Points on a hilly landscape, in no order, each with its height.
A ball rolls from a point to the lowest of its 2 nearest points, and stops where none of them is lower. Distance is the straight distance between rows; heights are no part of it.
tafak: [ 5 17 11  4 -3  9 -7 -3  4  0  8 -7 -8  5 -6 -1 -1 -2  8 14 26 -2]  h=3.37
nep: [  1   1 -18   5  -9  -1   1   9 -16   5   0  21   8   1   4  12  -7  -2
  -1 -15 -24  -5]  h=2.01
gaka: [  6   7  -3 -12  11  -1  -4  -8   7   0  -7   1   7  13  -1   2  -1  -4
 -11   4   6  -5]  h=4.25
somu: [ -3 -11  11  -4   2  -1   8  -8  10   1   7 -12 -15   3   1 -13   2  -7
  10  13   4  -3]  h=2.30
lar: [ -1  13  -6  11   8   2  -3   1  -2   1   6  16  10  -2  -7   3 -10  15
  -1  -8   7   7]  h=2.73
vaf: [ -5 -13  -1   4   4 -11   2   4  -4   6  -1   5   0  -2  -1  -4  -3  11
   3  -6  -5   8]  h=4.52
guved: [  5   1   9  -2  -2   4  -1  -6  15  -1   8 -17 -14   3  -4 -10   4  -7
   9  17  13  -1]  h=2.77
vik: [ -7   1  -5  -8  -4  -1  12 -15   6  -7   2 -12  -6   5 -10  -3   2 -24
   5  12  -4 -15]  h=1.68
zuze: [ 2 19  7 11  1  6 -8 -1 -1  0  2 -2  2  3 -5  4 -2  7  3  9 27  3]  h=2.98
zudi: [-11   9   0  19 -12   7  -3   9 -14   1   5   1  -2 -16   1   5  -6   7
  15 -14  -5  13]  h=6.63
Maro: [  4 -28  -3   0   6 -10  12  12  -4  10   2  18   6 -11   6  -7  -4  12
  -2 -10 -19   6]  h=2.48
roke: [  6 -22  11 -13  17  -5  -2   3  18   1 -10  -6   4  -1   9  -4   0   8
 -16  -2  -7   8]  h=5.65
Galu: [  1   5   7 -10  13   5  -2  -8  17  -3   7  -3  -6  12  -7  -1  -5  -4
  -9  11  24 -10]  h=3.10
dimor: [ -4  -1  11   6  -7   2   2   4  -1   1   4  -2  -3 -10  -6  -8   1  10
   9  -6   9  14]  h=3.01
delak: [  3   7   0  -4  -5   2  -1 -10   5  -3  -5 -11  -2   8  -1   2   6  -9
  -2  11   3  -2]  h=2.58
Sete: [ -7  33 -10  -1   3  12   7 -21  -4  -7   9   2  -1   6  -2   5   4 -19
   2  14  17 -34]  h=1.66
vebav: [  5   1   2   2 -12  -2  -9   5  -3  -3 -11 -13   0   1   2   5  10   1
  -2   6   0  10]  h=5.40
Divu: [ 12  -6   0  -3  21  -4  -6   3   9   0  -6   8  15   4   0   0 -11  12
 -15  -1  -4   8]  h=4.58
fini: [ 4 20 -8 -5  3  1 -5 -7 -3  1 -8  4  8 11 -2  6  8  0 -7  2  6 -6]  h=4.38
kun: [  6   3  10  -3  10   4 -13  -4  14  -4 -10 -15   4   8   5   4  -2   3
 -11  10  14   7]  h=1.40
migan: [  2  -4  18   3  11  -1  -9   2  11  -5  -9 -10   7   1   0   2  -4  12
  -5   8  16  13]  h=1.79
timo: [  4 -11   8   4 -15  -2  -1  10   1   0  -6 -15  -6  -8   1   3  10   3
   1   6  -4  16]  h=5.59
givum: [  8  16   6   0   6   6 -13  -6  10  -6  -6 -11   4   7   1   4   3   0
  -9  16  26  -2]  h=1.09
sifu: [ -5  16   1  16 -19  12  -6   0  -5   1  10  -6  -7  -9   1  -3   1  -3
  21  -5   5   3]  h=4.90
Dem: [  0   9  -7  -7  10   2   5  -9   2  -1   9  21   7  10  -7  -6 -12  -6
  -4  -5   0 -13]  h=3.72
Bef: [ -2 -27  -9   9  -5  -9   7  23 -14   8   8  23   2 -17   7   3  -5  11
   3 -19 -26   1]  h=4.96
mif: [  9   1  -8 -14  11  -3  -2  -3   3  -3  -8   6  10  11  -1   2   0  -3
 -16  -3 -11  -5]  h=4.33
geg: [ 2 18  2  4  7  5 -5 -6  3  3  1  7  7  9 -5  7 -7  7 -5  5 21 -1]  h=3.46
daz: [  6  11   8  -7   1   7  -3  -9  17  -8   9 -16 -10  11  -9  -2   4 -17
   7  23  26 -18]  h=3.43
vopaz: [  3 -32  15  -6  21  -9  -3  12  12  -1 -14  -6   7 -12  12  -2   4  18
 -13  -6  -7  14]  h=5.48
nakig: [  0 -29   4  -1  -6 -11   6  15 -10   3  -5   4  -5  -4   8   4   4   3
  -7  -3 -20   5]  h=4.78
laz: [ -3  21 -18   9 -18   6  -6   4 -19   2  -3   2   0  -6   8  12   7  -4
   4 -11  -6  -3]  h=5.26
vizig: [ -1 -15   0  -1   9 -12  -4   4   4   2  -7  -2   4   1   1  -6  -2  10
  -5   0   1   9]  h=4.92
Paz: [  5 -21  -6  -7   4  -9   5   4   3   2  -1  14   9   0  -1  -7  -3   6
  -8  -7 -16   1]  h=1.61
vesol: [ -9  16 -11  14 -15   7  -6   3 -14   3   3   3   1 -10   5   6  -3   0
  13 -16  -4   3]  h=5.86
lel: [ -9  -9  -7   7  -6  -7   2   9  -8   6   3  14   1  -4   1   0  -3   8
   9 -17 -11   4]  h=3.67
Lop: [  1 -24   9   1   9 -10   0   9   3   2 -10  -4   7  -9   4  -4  -1  16
  -7  -2  -3  16]  h=5.20
zale: [ 10 -14   4   0  24  -7  -3  10   9   1  -6   8  17  -6  -2  -2 -11  22
 -10  -5  -3  15]  h=4.74
lisob: [ -4   8  -7   5 -23   8  -1   4 -14   3   4  -4 -11  -7   7   3   1 -14
  11  -7 -13  -2]  h=6.07
Kugop: [ -4  21 -15  -1  -5   3   4 -12  -9  -1  -4   0   3   9   1   9   9 -15
   1   5  -5 -19]  h=2.04
rezu: [  0   0 -14  -6  -9  -2   6  -1 -11  -4  -4   2  -3   6   2  10   4 -17
  -9   0 -22 -10]  h=1.19
ponu: [ -2 -21   2   6 -11 -11   5  24 -16   5  -3   1  -6 -13   4  11   3   8
  -1  -8 -14  12]  h=4.35
Vufu: [ -6  -2 -11  -6 -12  -2  10  -7  -4  -3   0  -7  -8   3  -2   1   4 -22
   1   4 -15 -11]  h=1.43
deges: [  4 -24  15  -7  -6  -4   1   8   7   2 -10 -15  -5  -6   7  -2  11   3
  -3   3  -6  10]  h=5.79
nolot: [  0 -24  25 -14  15   1  -1  -2  24  -1  -8 -14  -5   0  13  -8   7   6
  -4   5   2   3]  h=5.87
led: [  0   2   8  -5  -2   2  -1  -2   2  -2   3  -2  -6   1  -4 -10   2   1
   1  -1   8   5]  h=2.03
gamil: [  0   1   5  11   9  -2   0   6  -3  -1  -1   7  13  -9  -8   2 -10  19
  -2  -6   4  18]  h=3.51
pidak: [ -4  10   2  12 -10   6  -4   0  -2   1   7  -4  -2  -8  -5  -4  -2   6
  11  -2  15  11]  h=3.96
sakor: [ -1  -4 -11  10  -5  -6  -2  15 -14   4   0  19  10  -4   0   7  -6   8
   3 -19 -17   3]  h=2.78
Febod: [-16  16 -13   8 -14  12  -1 -10  -8  -3  11   6  -6  -2   7   3  -3 -14
  14 -11 -12 -15]  h=4.49
nopov: [ -8  24 -10  11  -8  11  -2 -11  -7  -1  11   1  -6   1   3   2  -2  -7
  10  -2   3  -9]  h=3.97
Tefu: [  1   5 -22  -1  -5  -2   4  -1 -15   1  -2  14   7   6   4  10  -1 -12
  -6  -7 -24 -16]  h=1.46
mati: [-3  7 -7  4 -1 -1 -1 -1 -3  4  3 11  4  3 -4  0 -5  5  2 -9  2  3]  h=1.91
Dilud: [ -3   2   1   8 -22   5  -2   6 -10   3   4  -6 -11 -12   2  -4   2  -4
  15  -7  -5   7]  h=5.63
Dami: [ -4  -9   5 -14   1  -3  11 -11  11  -3   2 -13  -8   4  -4 -10   1 -18
   3  11   0  -9]  h=1.89
kam: [ -2  11  -9   5 -11   2   1 -11  -2  -3  -3  -8  -2   8   1   5   7 -12
   4  11  -2  -9]  h=2.34
Vuli: [  0 -30   2   6   6 -10  14  21 -11   9   4  21   7 -22   5  -5  -2  21
   5 -17 -20   7]  h=3.79
Ger: [  1 -24   3 -16   3  -9   9   2   9   2  -5   3   0   3   1  -4   7   0
  -7  -4 -17  -2]  h=1.25
digar: [  1  -7   2  -7  15  -3   4  -6   4   1   6  18   5   9  -5 -12 -12   1
  -2  -3  -1  -7]  h=3.98
nivig: [ -6  26 -13  -4   0   8   8 -19  -4  -6   1  -1   2   6  -4   6   7 -22
   1  10   4 -26]  h=1.84
maf: [ -1  -7   9   8   3  -3   1  12  -8  -2  -6  -3   6 -16  -6   3  -4  16
   0  -7  -2  23]  h=4.17
piru: [  0  31 -10   3   8   9   0 -16  -6  -1   7   4   0   8   2   5   0  -6
  -4  13  20 -21]  h=1.32
fafu: [  2  11 -14   3 -10  -3  -5   5 -16   0  -5   6   4   0   1   8   7   1
  -4 -10  -8   1]  h=4.89
vuzir: [ -3   9  -3  -7   7   2   2 -13   9  -8   8   0  -5  11  -9  -5  -1  -9
  -5   9  13 -13]  h=2.90
Kipum: [ -6  23 -12  -2   3   9   4 -13   0   0  12  15   1   7  -4   1  -7  -7
  -1  -4   5 -17]  h=3.45
bevit: [  4 -17  -1   6  -2 -12  -1  23 -18   2  -8   6   6  -8   2   8  -4  11
  -6  -9 -15  12]  h=3.84
Sula: [ 10   2  -9  -4  12  -5  -5   3  -1   3  -7   9  12   7  -1   2  -5   6
 -12  -4  -8   4]  h=4.44
vuv: [-12  -4 -15   5 -11  -2   3   5  -9   6   8  11  -6  -4   5   4  -5  -3
  10 -20 -21  -4]  h=4.59
gilor: [  2   9   0 -11   3   3  -4 -12  13  -9  -4 -13  -1  12  -4   0   8 -12
  -6  13  11 -11]  h=2.72
dup: [ -4 -10  12   8  -5   0   7  11  -8   5   1  -3  -4 -18  -2  -3   0  13
   8  -9  -3  21]  h=4.18
rovaf: [  3  -3   3 -12  16  -3   0  -8  12   1   1   8   5  14  -4  -4  -9  -1
  -8   1   5  -7]  h=4.14
Roriv: [ -5  30  -9   7 -10  17   1 -15  -7  -3  11  -3  -7   2   4   1   1 -19
  14   6   5 -18]  h=3.56
ruz: [  1  18   4   8 -10   9  -6  -8  -4  -3   3  -6  -4   5  -2  -2   3  -7
  11  11  13  -4]  h=2.87
lam: [  4 -16   9  -9 -11  -2   2   1   7  -3  -8 -17  -8   0   5  -4  11 -11
   0   9  -8   3]  h=5.90
Notuz: [ -2 -20  10   7  13  -9   5  13  -5   2  -4   4   9 -17  -2  -2  -4  22
  -1  -7  -5  20]  h=4.80
Dev: [  4  20  -9   2  -1   1  -7   1 -11   2  -9   0   6   2  -1   8   9   5
  -4  -3   4   4]  h=4.60
bor: [  1   1  -6   0 -16  -1  -2   3  -7   0  -4  -3  -2  -2   1  -1   6  -5
  -3  -4  -4   5]  h=5.18
zopat: [-5  7 -6 -4 -5 -1  3 -6 -3  2  3  8 -1  8 -5 -2  0 -6  4 -6 -4 -7]  h=1.15
kor: [  1  26   1   3  -7  13  -2 -13  -4  -5   9  -5  -6   6  -1  -2   2 -17
   9  15  16 -17]  h=3.28
tuf: [  3 -15  15  -9  13  -1  -1  -1  16   1  -6 -13  -4   1   6  -5   1   6
  -8   4   1  10]  h=5.75
Leger: [  3 -14  18  -2   3  -1  -1   6  11   2  -3 -17  -5 -12   1 -10   6  10
   5   5  12  16]  h=3.62
Lufus: [  9  -8  12  -1  -4  -1  -5   3  12   1   0 -23 -10  -4   0 -11   7  -1
  10  15  11   9]  h=3.15
zubap: [  7   5  13  -9   9   6  -8  -5  23  -5   5 -16 -10  10  -3  -1   1  -7
  -2  18  28 -10]  h=3.27
Pum: [ 0  5 11  9  4  1 -7  1  5 -3 -1 -7  3  0 -5  1 -3 11  0  8 21 11]  h=2.35
nef: [  0 -11   6 -13   2  -5   4  -5   7  -1  -1   0  -4   6  -3  -9   3  -3
  -4  -2  -5   0]  h=1.52
Pape: [  3  -7  18  -6  12   3  -6  -3  26  -1   1 -15  -4   3   3  -2  -4   2
  -5  13  27   2]  h=3.48
sos: [  6  -9  -7   6   3 -11  -3  13 -11   3  -6  15  13   0   0   4  -7  11
  -3  -9 -16   6]  h=3.36
Perog: [ -8  15  -6  -2   1   8   5 -15   6  -5  17   7  -8   6  -8  -3  -5  -9
   0   1  15 -16]  h=3.16
namig: [-12  -2 -14  -4 -10   0  10  -3  -7   1   8   8  -7   0   1   2  -4 -17
   9 -14 -22 -14]  h=5.09
giker: [  4 -36   9  -5   8 -14   7  16  -3   4  -7   5   0  -7  10   0   6  12
 -10  -4 -19   7]  h=5.04

Where does a ball stop that starts at each point below?
gaka | vuzir
Leger | rezu
gilor | piru
deges | vuzir
lam | vuzir

Call two points neighbours if one is among the 2 nearest of the other. Go from one point of each pair to the other, from neighbour to neighbour, staying as low as possible. Name the highest point that can't be avoided.
givum, ruz | tafak
maf, Ger | dup
vuzir, ruz | kor
